Each row is a point on a landscape with many peaks, with its height.
From any point a climber steps to the highest of the 5 points nearest to it. It stops when none of these is higher. Distance is the straight distance between rows; heights are no part of it.
k_901: [158 122 167 147 108 193  71 156 163]  (h 19.0)
k_915: [ 94 170  69 173 169 125 161 177 127]  (h 55.4)
k_759: [128 164  98 131 118  78 150 125 147]  (h 76.6)
k_860: [124 112 163 107 165 152 138  98 116]  (h 48.4)
k_796: [136 139 122 109 136 112 146 110 131]  (h 70.6)
k_485: [169 101 112 139  83  99 139  99 121]  (h 73.7)
k_305: [152 104 169 132 115 153 111 113 137]  (h 58.5)
k_464: [ 86 166 133  96 129 122  78 117 119]  (h 25.5)
k_832: [163 139 140 122 110 127 103 103 136]  (h 70.2)
k_93: [ 77 139  97 106 175 113 160 146 108]  (h 48.3)
k_920: [ 92 142 113 105 153  95 134 114 123]  (h 27.7)
k_548: [ 85 167  93 139 156 101 151 147 133]  (h 56.9)
k_123: [128 157  99 129 137  96 173 125 142]  (h 68.8)
k_932: [134 160 144 110 115 154  60 128 135]  (h 41.6)
k_769: [116 134 125  98 166 113 158 106 117]  (h 61.5)
k_355: [166 114 117 141  65 104 105 108 123]  (h 63.2)
k_980: [ 85 111 125  95 164 133 127 121  95]  (h 40.3)
k_811: [152  85 172 161  87 177  96 161 156]  (h 38.0)
k_436: [ 99 186 114 105 125 100  99 122 136]  (h 33.5)
k_993: [ 67 121 107 105 179 114 168 134 104]  (h 50.1)
k_36: [161  92 106 136 112  97 173 103 120]  (h 75.9)
k_547: [107 132 102 160 190 148 218 210 115]  (h 66.7)
k_230: [159 121 162 131 100 168  78 125 147]  (h 70.4)
k_206: [134 141 154 114 131 151  67 131 137]  (h 12.9)
k_597: [139 148 103 132 138  91 181 121 147]  (h 71.7)
k_720: [165  82 144 158  93 128 105 105 110]  (h 68.4)
k_907: [154 165 122 117 101 123  80 115 139]  (h 53.5)
k_55: [165 128 131 153  64 192  63 189 174]  (h 17.3)
k_350: [150 151 147 117  95 154  63 131 138]  (h 36.1)
k_135: [158  79 165 158  89 159  96 128 131]  (h 48.5)
k_166: [153 121 109 145 137 104 222 142 140]  (h 61.4)
k_342: [141 166 109 117 102  95 102 116 149]  (h 75.5)
k_676: [167 111 137 145  69 145  70 119 128]  (h 23.2)
k_157: [165 120 120 134  62 128  67 124 132]  (h 70.1)
k_359: [125 137 108 156 168 127 228 184 139]  (h 61.1)
k_661: [167  71 171 155  97 168 106 126 134]  (h 43.3)
k_625: [ 60 171  69 184 163 113 146 183 123]  (h 46.3)
k_34: [158 148 118 140  83  86 105 112 133]  (h 57.9)
k_721: [123 132 142 105 138 136 100 106 126]  (h 74.0)
k_684: [137 154 155 118 117 156  75 120 138]  (h 37.9)
k_850: [161 107 153 158  81 161  74 155 139]  (h 11.3)
k_284: [157  88 155 123 121 139 152  88 123]  (h 51.8)
k_28: [162 120 144 119 106 107 120 100 135]  (h 34.0)
k_309: [164 123 161 142  90 187  65 174 153]  (h 24.4)
k_631: [139 122 103 126 138 112 206 130 138]  (h 65.4)
k_404: [122 131 154 104 140 144 114 103 127]  (h 38.4)
k_50: [ 94 101 141  96 187 131 166 113  96]  (h 39.3)
k_31: [125 116 142 111 162 121 173 104 117]  (h 59.6)
k_807: [119 137 129 106 150 110 150 104 122]  (h 59.8)
k_598: [108 163 131 104 130 117  97 118 132]  (h 32.2)
k_889: [ 69 160 113 104 153 100  99 119 118]  (h 35.3)
k_957: [166  91 156 135 115 137 126 101 119]  (h 65.5)
k_228: [170 117 127 133  88 119 103 109 125]  (h 48.2)
k_714: [119 155 116 117 135  98 130 110 134]  (h 53.7)
k_702: [ 61 165 101 115 147  93 114 135 122]  (h 45.5)
k_517: [158  92 160 155  78 174  89 182 149]  (h 34.9)
k_41: [132 129 125 106 143 113 165 107 130]  (h 64.9)
k_272: [127 137 117 121 151 107 196 123 137]  (h 66.9)
k_163: [ 66 161  78 142 171 112 170 173 130]  (h 53.8)
k_881: [ 64 150 100  96 144  90  97 141 121]  (h 41.4)
k_921: [103 151  90 145 169 118 201 157 131]  (h 63.8)
k_933: [170  73 132 142 113 114 162  94 111]  (h 55.5)
k_78: [ 93 185  76 143 140  90 150 153 143]  (h 64.8)
k_888: [ 91 133 143 104 159 140 105 109 104]  (h 25.6)
k_294: [162  81 174 133 139 158 132 109 138]  (h 37.6)
k_918: [164  73 136 149  94 119 130  99 109]  (h 71.3)
k_989: [ 71 140 129  90 159 132  85 117 107]  (h 20.1)
k_550: [143 126 138 113 134 130 150  93 130]  (h 63.1)
k_48: [156  75 120 151  77 107 145 101  85]  (h 73.3)
k_716: [ 93 106 138  97 183 141 135 105 100]  (h 39.7)
k_242: [102 137 103 166 178 145 209 196 111]  (h 69.1)
k_402: [ 84 121 104 119 188 121 203 161 107]  (h 60.7)
k_466: [111 159 148 103 123 179  58 134 128]  (h 39.2)
k_504: [150  41 183 180  82 172 127 155 126]  (h 5.2)

For each start below, name the point where the climber stops.
k_93 => k_242
k_716 => k_796
k_294 => k_36
k_355 => k_36
k_548 => k_759
k_517 => k_36
k_55 => k_36
k_50 => k_796
k_920 => k_796
k_166 => k_759
k_625 => k_759

Call two points neighbours if one is among the 5 nearest of the other. Go from one point of each pair to the other, from neighbour to neighbour, staying as high as possible. Name the lowest point that can't be avoided.
k_36 / k_230 => k_305
k_36 / k_157 => k_355
k_342 / k_36 => k_631
